The views of a scene show one set of named points, each view turned or mirrored, shifted and resized as a whole, with a little noise and some points left out.

Scene 1
View 1
q_939: [  6  -2 -17  61 -55 -28  68  15  -2  18 -93  19  -1  -2 -22  25  65  11
  15   3 -21 -12 -11 -31  12 -26  24  48   2 -37  -3   2  -5 -27 -44  28
  -1 -25  -4  53  17  12  26 -32  60 -20   9]
q_824: [-11 -16  18   0 -39 -10  50 -13 -10  30  -2  25 -14  31 -18 -23  18 -19
 -28  15   9  10   2  -3 -20 -33 -33  25  -4 -43  26 -21  29 -23  31  -5
   5  -1   8 -21  24  13 -13  15  17  32  36]
q_487: [  3   1  42 -21   9  22  45  -6  -8  24  19  29   9  -1  -5 -13   6 -27
 -19  13  60  -6   4  -1 -20 -45 -29  27 -23 -12  23 -40   5 -28  31  -6
  50   1   9 -26  -8  -8 -28 -12  21  37  14]
q_8: [ 35   0  60   8  24  -8  64  31 -12  -1 -19  24  -7 -17 -37  42 -14  -3
 -14 -35  59 -15  25  -3  27 -35 -14  73  -5   4   2 -33  -6  -6   0 -11
  55  -4 -31  21   6  -4 -33 -49  19  10  -9]
q_752: [-19 -22   7  26 -28 -45  69  12 -16  18 -60   0 -31   1 -39  14  15   7
 -30  -1 -18  20   5   3   9 -34  -1  43  -2 -57   1 -14  -7 -26 -25  12
  -8  -5 -18  29  31  24  -1 -12  27  -8  21]
q_605: [ 38   9   3  46 -45   7  56   4   0  17 -47  50  29   4  -2  19  60  -8
  35  -3  23 -41  -8 -46  13 -20   2  55   2   4  14  -9  24 -12  -4   9
  35 -25  17  28  -2  -9  11 -36  55  13   3]
q_480: [  9   4  -5  29 -41  -7  48  -1 -11  19 -30  25   3   3 -16   5  38  -8
   7   8   3 -11  -6 -29   1 -15  -3  42   1 -18   7 -12  10 -16  10   9
  22 -19  14  14  18   3   5 -12  45  18  15]
q_656: [  9 -11  22  16 -23 -17  59   6 -15  17 -27  24 -14  11 -27  10  17  -6
 -14  -5  18  -2   8  -8   6 -29 -17  46   1 -27  12 -21  20 -13   5  -4
  17  -4  -6  10  19  14 -12 -14  24  15  16]
q_485: [ 29  44   9  -7   4  46  30  -2  -9  18  34  28  38 -45   4  -2  12 -29
  29  20  60 -44 -17 -41 -11  -6  -3  43  -9  41   4 -24 -18 -14  61   6
  95 -26  45 -11  -7 -36 -11 -22  57  41 -19]
q_735: [-17  -1  22 -15  19  10  56  10   2  16 -37   5  14 -35  -4  -1  19 -19
 -16  33  40  -1 -18   4 -19 -61   7  15 -42 -30   1 -35 -49 -52 -16  26
  44  -6  -8  -2 -29 -14 -13 -35  47   0  -4]
q_156: [ -5  17  10  -2  12 -22  53  24 -26   8 -11 -26 -25 -50 -43  18 -26  -1
 -22   9  12   9   6  -5  11  -6  10  53  -4 -13 -30 -16 -48  -8  19  12
  47 -14  -7  21  27   4 -10 -17  43  -1 -13]
q_380: [-12  -3  10 -12 -28   7  37 -17 -17  31  31  18  -9  20 -16 -31   5 -27
 -25  27  20   5   0  -8 -28 -17 -33  20  -2 -29  17 -24  16 -20  55  -6
  25  -2  24 -30  29   5 -15  26  22  42  30]
q_786: [  5 -29  32  34 -15 -40  79  18  -8   9 -75  14 -18   6 -34  31  24  10
 -23 -20   7  10  13   4  19 -49  -3  54 -10 -47   8 -20  -2 -24 -47   7
  -4   1 -40  33  13  22 -11 -38  22 -11  14]
q_288: [  0   3  10   9 -11  -6  51   9 -10  17 -20   6  -3 -20 -22   9  12 -10
  -8  12  16  -5  -7 -12   0 -26   1  44 -10 -19  -2 -20 -19 -21   6  11
  35 -12   0  13  14   0  -5 -18  40  11   4]
View 2
q_656: [ 19 -24   1 -37  15  13  32  -2 -15 -18  -2 -17 -13  21  38 -21   3 -17
   7  -8   5  -2 -26  42  10   1  -4   8 -24 -12  15  -5 -18   4  30  30
 -15  17  -9  20  24  29 -26 -29  15   6  37]
q_480: [ 14 -16  -4 -17   5   5  16 -30 -27 -21  -1 -15 -34  -8  39   2  16 -39
  -7  -6  -5  21  -1  51  25  -1 -15  20 -23 -16  11  13 -22  -6  21  11
 -27   3  -9 -10  16  40 -20 -39 -18  16  22]
q_605: [ 25 -44  -8  -1   9  24  37 -67 -35  -9  10   7 -30  -1  34  40  34 -45
  16 -13  10  33 -12  65  34  25 -23  42 -12 -22   4 -26 -19 -27  19  -3
 -56  34 -20  -2  33  19 -38 -42 -26  41  27]
q_380: [ 34  10  28 -49  17  -2  41  15 -62 -38 -48 -17  -9  -2   1 -19 -19  -6
 -11  11  -9 -21   0  35 -36  -1  -4  11 -16  -5  27   3 -29  15  28  -4
 -14 -22  22 -36 -18  57  31 -43 -10  45  36]
q_735: [ 21 -32  36   4  -2 -24   6   4 -71  -2  21  19 -23 -26  59 -23 -28 -36
 -72  45 -11  15  26  59  39  24 -23   4 -24 -17  -1  25 -48  -5  18   8
 -17 -53 -54   6  17  27   6 -38   4 -24  40]
q_156: [-20  40  -3 -14  22 -10  12  -9   0  33   0 -57 -19 -17  52 -29 -18 -37
 -49 -22  -4  -7  -3  27  46  -8 -31 -21 -28  31  27  33 -27  -4  48  15
   4 -20 -28   1  25  37  19 -44 -16 -31  35]
q_288: [  9  -2   6 -15  10   1  18 -10 -28  -7  -3 -18 -22  -9  47 -14  -6 -32
 -27  -1  -1   7  -3  43  27   7 -20   5 -25  -3  12  18 -28  -5  28  13
 -15 -12 -22  -3  19  34  -6 -40  -8  -2  36]
q_786: [ 13 -51 -10 -29  -1   2   7   6  10 -13  34 -12 -25  26  76 -31   3 -28
  -5  -1  -1  18 -31  51  53  -7  -1  -5 -35 -20   0  19 -23   4  29  66
  -6  16 -34  60  51  16 -67 -13  33 -42  33]
q_824: [ 44 -24  17 -59   8   0  33  25 -46 -57 -31 -12 -13  18  19 -29  -9  -1
  13  15  -8 -11 -17  39 -30 -11  15   8 -26 -26  21   7 -19  20  21  27
  -9  -4  26  -4  -7  45 -16 -26  16  28  34]
q_487: [ 39 -19  48 -27  25  -7  57  16 -75 -13 -21   5   9   7  21 -21 -35  -3
 -31  30   9 -31  -5  41 -18  31  -7   7  -9  -4  18 -21 -39   6  32  -5
 -23 -22 -22  -4   4  30  26 -34  17  28  63]
q_8: [  1 -19  16 -12  41   6  57  -9 -15  48  14 -21  10  19  55 -16 -31 -21
 -28 -15  26 -26 -36  34  40  36 -27 -11 -10  24  17 -31 -33  -7  58  18
 -18  17 -62  43  52  -2  -6 -29  23 -11  72]
q_939: [ 12 -56 -33  -9 -21  11 -16 -48   2 -38  37   5 -62  -7  71  12  49 -59
  12  -8 -13  72  -4  71  67  -7 -12  32 -35 -45  -8  29  -9 -18   3  38
 -34  25 -15  23  42  27 -91 -31 -16 -11  -8]
q_485: [ 17  18  35   9  33   2  65 -54 -81  29 -25  -6  -8 -38   3  35 -16 -35
 -44   7  15 -10  16  44   7  48 -46  26   4  20  22 -36 -41 -26  34 -61
 -53 -21 -35 -52   1  34  66 -66 -44  61  55]
q_752: [  6 -23 -13 -43  -5   1  -5  15  13 -29  13 -27 -32  14  63 -40   5 -25
  -6  -8 -12  18 -23  40  34 -26   4  -9 -40 -18  11  45 -13  10  30  61
   8   6  -5  36  32  32 -58 -18  14 -36  16]
View 3
q_786: [-45   3  -8  -1   7  48  -9 -23 -10 -52 -12  21 -13  34 -10   5   6  15
  15   6  56 -11   4  24   9 -15  24   8  60 -27   7  39  19  36 -17  34
 -29 -26  29  -6  40  13   5 -10  20   9  10]
q_8: [-65 -30 -38 -34  22  46   2  -6   0 -31   2  13  24  14  14 -22  40  -9
 -30   7  40   5   6  22 -14 -27  46  10  57 -25 -27  52 -12   4   0  22
  -7 -19  22   0  33   0  19 -23  15  10 -14]
q_487: [-32 -31  -8 -20  -6  -5 -14  29 -19  -8   3  -9  -3  30  15  -4  11 -24
 -29 -19  27  39  19  19  11 -16  28   2  27 -20 -21  41 -20   8  52  38
  11  -7 -11  25 -19 -11  25 -29  14  10  -7]
q_605: [-36 -37 -24 -33   1 -14   5  15   8 -11 -14  13   6  40  -8 -11 -11  27
  17  24  60  16  23  19  36   5  40  16  32   5  37  16  17  28  -2  66
 -10  18  16 -33  48  -9  63 -54 -37   5   2]
q_939: [-27  -3 -13  -6  -5  15  -5 -26   0 -37 -18  40 -30  35 -25   0 -28  35
  66  16  62  -5  -8  22  23   7  20  15  45   4  43   4  50  45 -42  40
 -33  -4  22 -35  67  -3  37 -23   5   4  25]
q_485: [-27 -71 -53 -66   6 -29  -7  28  11  30  11   9  19  11  20 -38  -5 -20
   8 -23  16  68  -9  11  -2   5  49  22  20   2 -27  17 -17  -9  42  18
  28  19 -26 -12  -5 -46  73 -56  -9  -1 -26]
q_480: [-26 -27 -11 -14  -3 -15 -10   4  -5 -10  -6  15 -18  16 -11  -6 -10   1
  18  -1  36  20   8  19  18   1  25  -2  23   6  24  17  26  17  -9  38
 -10  -8   2  -8  39 -14  39 -27   9   8  12]
q_752: [-28   5   3  17  -5  23 -18 -22 -17 -44  -9  23 -38  18 -21   9  -1   1
  24  -4  41  -9   2  23   5  -7  10  -3  41  -8  13  27  37  28 -28  28
 -30 -38  13  15  44   5   2   6  46  12  28]
q_156: [-34 -25 -42 -24  15  30 -15 -28  -1 -16   7  32  -8 -10  -2 -23   8 -21
  27 -28  13  22 -31  17 -27  -7  31   9  44 -11 -31  24  17   1 -16 -14
  -8 -35  -3   4  26 -24  20  -3  57   8   6]
q_288: [-28 -21 -20 -16   2   8 -13  -5  -8 -15  -2  22 -13  17  -1 -13  -4  -5
  23 -16  32  26  -6  18   3  -3  27   8  39  -8  -2  27  12  15   1  19
  -7 -16  -1   3  20 -14  28 -18  27   7   6]
q_824: [-22 -13  18  12 -16 -28 -20  24 -30 -11  -1  -7 -38  18 -10   9   4 -19
 -17 -13  30  20  31  18  24  -9  11 -20  14   3  22  29  12  10  18  44
  -5 -23  -9  35   6  -7  18 -14  29  18  16]
View 4
q_8: [ 41  16 -23  19 -35  26  27 -25  12 -22  24 -44   0 -30 -30  -4  37  -1
 -40 -55  39 -22 -37 -59  -2 -18   7  26 -30 -39  62  63  -8  14  32   7
  -3 -39  -3  17  86 -30   4 -23  21  28 -47]
q_380: [  0   0  13  34 -33  21   8 -11  61 -24   6  35 -52 -46   6 -61   4 -55
  17 -42 -23 -23  -8  44 -51   1 -10 -42   6   5 -13  22  16  -7 -33  22
  34 -49   2 -17  19 -10  13  14   0  38 -27]
q_735: [ 10  19  25  44   1  11  18 -29  51   0  11 -35  11 -21 -24 -53  82 -17
  39 -15 -13 -13   6 -29   8 -12  -9  -9   9  10 -25  -5   1  31 -23  20
  43  11 -35 -19  77   5 -33  -3 -17  12 -73]
q_156: [ 20  29   2  52   2   7  53  -1  32 -25  19 -51  21 -25  10 -55  22 -50
 -32  -1   9 -39  18 -12   7  15   9  21 -13  -1  12  58   2  58  11 -16
   5 -17 -10  51  66  11  24  -7  29   8 -37]
q_786: [ 29 -12 -12  17  -5 -55 -16 -55  32   1  55 -74  26  14  -7  12  60  -3
   2 -35  31   7 -40 -17  17  62  23  45 -23 -21  52  12   7  15  32 -38
  12 -27  13  24  46 -53  -9 -26   1 -12   2]
q_605: [  2  23 -16  50 -40 -40 -60  -6  23  46  62 -52 -31 -33   2  28  18 -23
 -32 -68  37  19 -22  32   8 -36  14 -13 -10   8   2  47   2 -21  28  -5
  -8 -27  35   7  42  -9 -32  -2 -56   4 -68]
q_288: [ 12  16   3  44 -13 -11   5 -11  36   1  28 -38  -3 -22   4 -29  32 -35
  -3 -29   9 -12  -4   6  -3   9   8  -1  -6   3   1  31   4  19   6  -7
  17 -23   0  18  50  -5  -8   1  -6  10 -40]
q_752: [ 18 -13   0  24   6 -60  -5 -43  42  -4  51 -57  18  11  20 -20  40 -34
   8 -19  12  -5 -16  17   8  80  20  33 -16  -6  30   7  17  24  20 -45
  21 -23  15  40  23 -42  10 -13  12 -14  13]
q_487: [ 15   3   5  20 -36  41  10 -29  48 -21   2  20 -37 -48 -29 -38  41 -17
  23 -58  -3 -14 -35 -13 -38 -15 -11 -25  -1 -16  10  15   6  -9 -22  41
  34 -41 -15 -36  56 -25  -7  -3  -3  45 -48]
q_480: [  5  10  -5  41 -24 -34 -28 -12  40  18  50 -33 -28 -22  15  -9  14 -40
 -10 -44  12   4 -13  37  -4   9  11 -11  -5   8   0  30   7  -3  11 -17
   8 -33  24  15  27 -17  -8   3 -24  10 -33]
q_939: [  2  14  -9  52   0 -95 -57 -21  27  49  79 -98  16   9  28  24  41 -30
 -18 -29  34  28  -5  39  35  31  26  20 -11  15   1  25   8  10  40 -59
  -5 -11  39  43  32 -14 -29  -6 -41 -29 -33]
q_656: [ 18  -6  -9  20 -28 -16  -8 -32  32  -6  35 -26 -15 -16   1  -9  23 -28
 -10 -50  15  -7 -34  13 -18  26  10   5 -18 -15  32  27   9  -1  16 -11
  11 -49  18   9  31 -36   5  -9   0  15 -10]
View 5
q_786: [ 16  29 -46 -11 -64  -7  63  33  20 -13   2 -12  -9 -22 -41   5 -64  27
  -2  26  44  50  -4  15 -49  -7  -4  15 -37   3  -9 -13  10  -6  -1  15
 -14  24   5  11  50  -3  11 -25  25  22   5]
q_656: [ -9   0 -42   3 -29  23  24  -1  11 -18  17 -10 -11  -4 -20   5 -45  15
  32  19  15  14  12   8 -34  -6 -14 -20 -21   3 -17   1  -1 -16 -19  37
   6  24   9  -1  22   7  23 -27  12  21   1]
q_752: [  5  19 -51   9 -53  22  34  32  17   6   3   3 -19 -16 -39  18 -58  32
 -13   4  37  53 -14  21 -41 -10  -3  12 -30   8 -15 -13  -9   6   3   8
   3  23   1  19  44   9   1 -20  12  42  -1]
q_480: [-32  16 -22   7 -28   6  -1   7  12  -8  17   7  -5   5   4  13 -35  12
  19  12   3  15  -4  12 -43 -10 -17  -9 -10  -7 -24 -13  10   2   0  38
  17   6   7   8  31   6  24 -23   9  13 -18]
q_380: [-34  -6 -10  25   5  59 -29  -5  -8 -15   3  11 -16  12   1  11 -11  12
  20  14  -8 -11  22   9  -2  -7 -41 -23  -6  12 -19  -7 -24  19 -10  23
  23  41  17 -21   8  12  22  -8 -37  16   0]
q_8: [ 16  -1   3   2 -21 -27  53  -7  30 -26  -8 -55  10 -27 -37 -14 -27  -5
  26  42  11   4  -6   6 -20  -6 -30 -14 -32   2  20  -7   7 -21 -17  12
 -26  24  18 -24  41   7  42 -19  16 -11  35]
q_156: [ -1  11  14  42 -12   0   8   0  46  19 -19 -30   0 -29 -35  21 -12   2
 -10  -6  -5  29 -42  19 -18 -17 -36  -4 -28   8  30 -23 -15  10  -2 -12
  -4   8  10  -2  48  25  22  -9  -1  19  15]
q_485: [-51   2  55  23  27 -23 -39 -20  12 -19   0 -21  18  14  33  -1  19 -24
  34  25 -44 -41  -6   8  -8 -11 -59 -28  10 -16   3 -22   9  16  -2  29
   5   3  21 -38  26   7  57 -16 -21 -42  -5]
q_824: [-17  -2 -45   9 -21  62   0   7 -14 -23  12  16 -24  12 -16   8 -40  22
  16  18  14   9  30  11 -14  -6 -24 -13 -13  12 -33   0 -21  10 -11  31
  17  46  13 -10  11   2  13  -9 -26  31  -3]
q_735: [ -1  35  28  -2 -29 -19   8  43 -10 -20 -22  -5  11   0  -9   5 -22   1
 -29  32  18  11 -12  21  -8 -11 -44  24 -13   0  -8 -36   2  45  30  -8
 -18  31  19 -27  56 -21  25  -2 -25  -8   0]
q_288: [-13  16  -1  13 -22   1   3  13  16  -6  -3  -8  -1  -5 -11  15 -27   9
   0  15   5  16 -14  18 -24 -11 -26   0 -17  -2  -4 -17   1  15   4  14
   2  14  10  -4  37   6  23 -16  -1   8  -3]
q_605: [-42  23 -16 -11 -34 -35   6   7  13 -20  27   0   8  11  20  -2 -37   2
  39  29  -1   0  -1   9 -63 -10 -13  -7  -1 -26 -33 -14  38 -11   3  58
  10 -12   7   4  38   0  43 -36  31 -16 -24]

In a view up to two points have been moved. Name them for each view, in the order of its rows, or write -.
view 1 | q_380
view 2 | q_480, q_939
view 3 | q_786, q_605
view 4 | q_735
view 5 | q_656
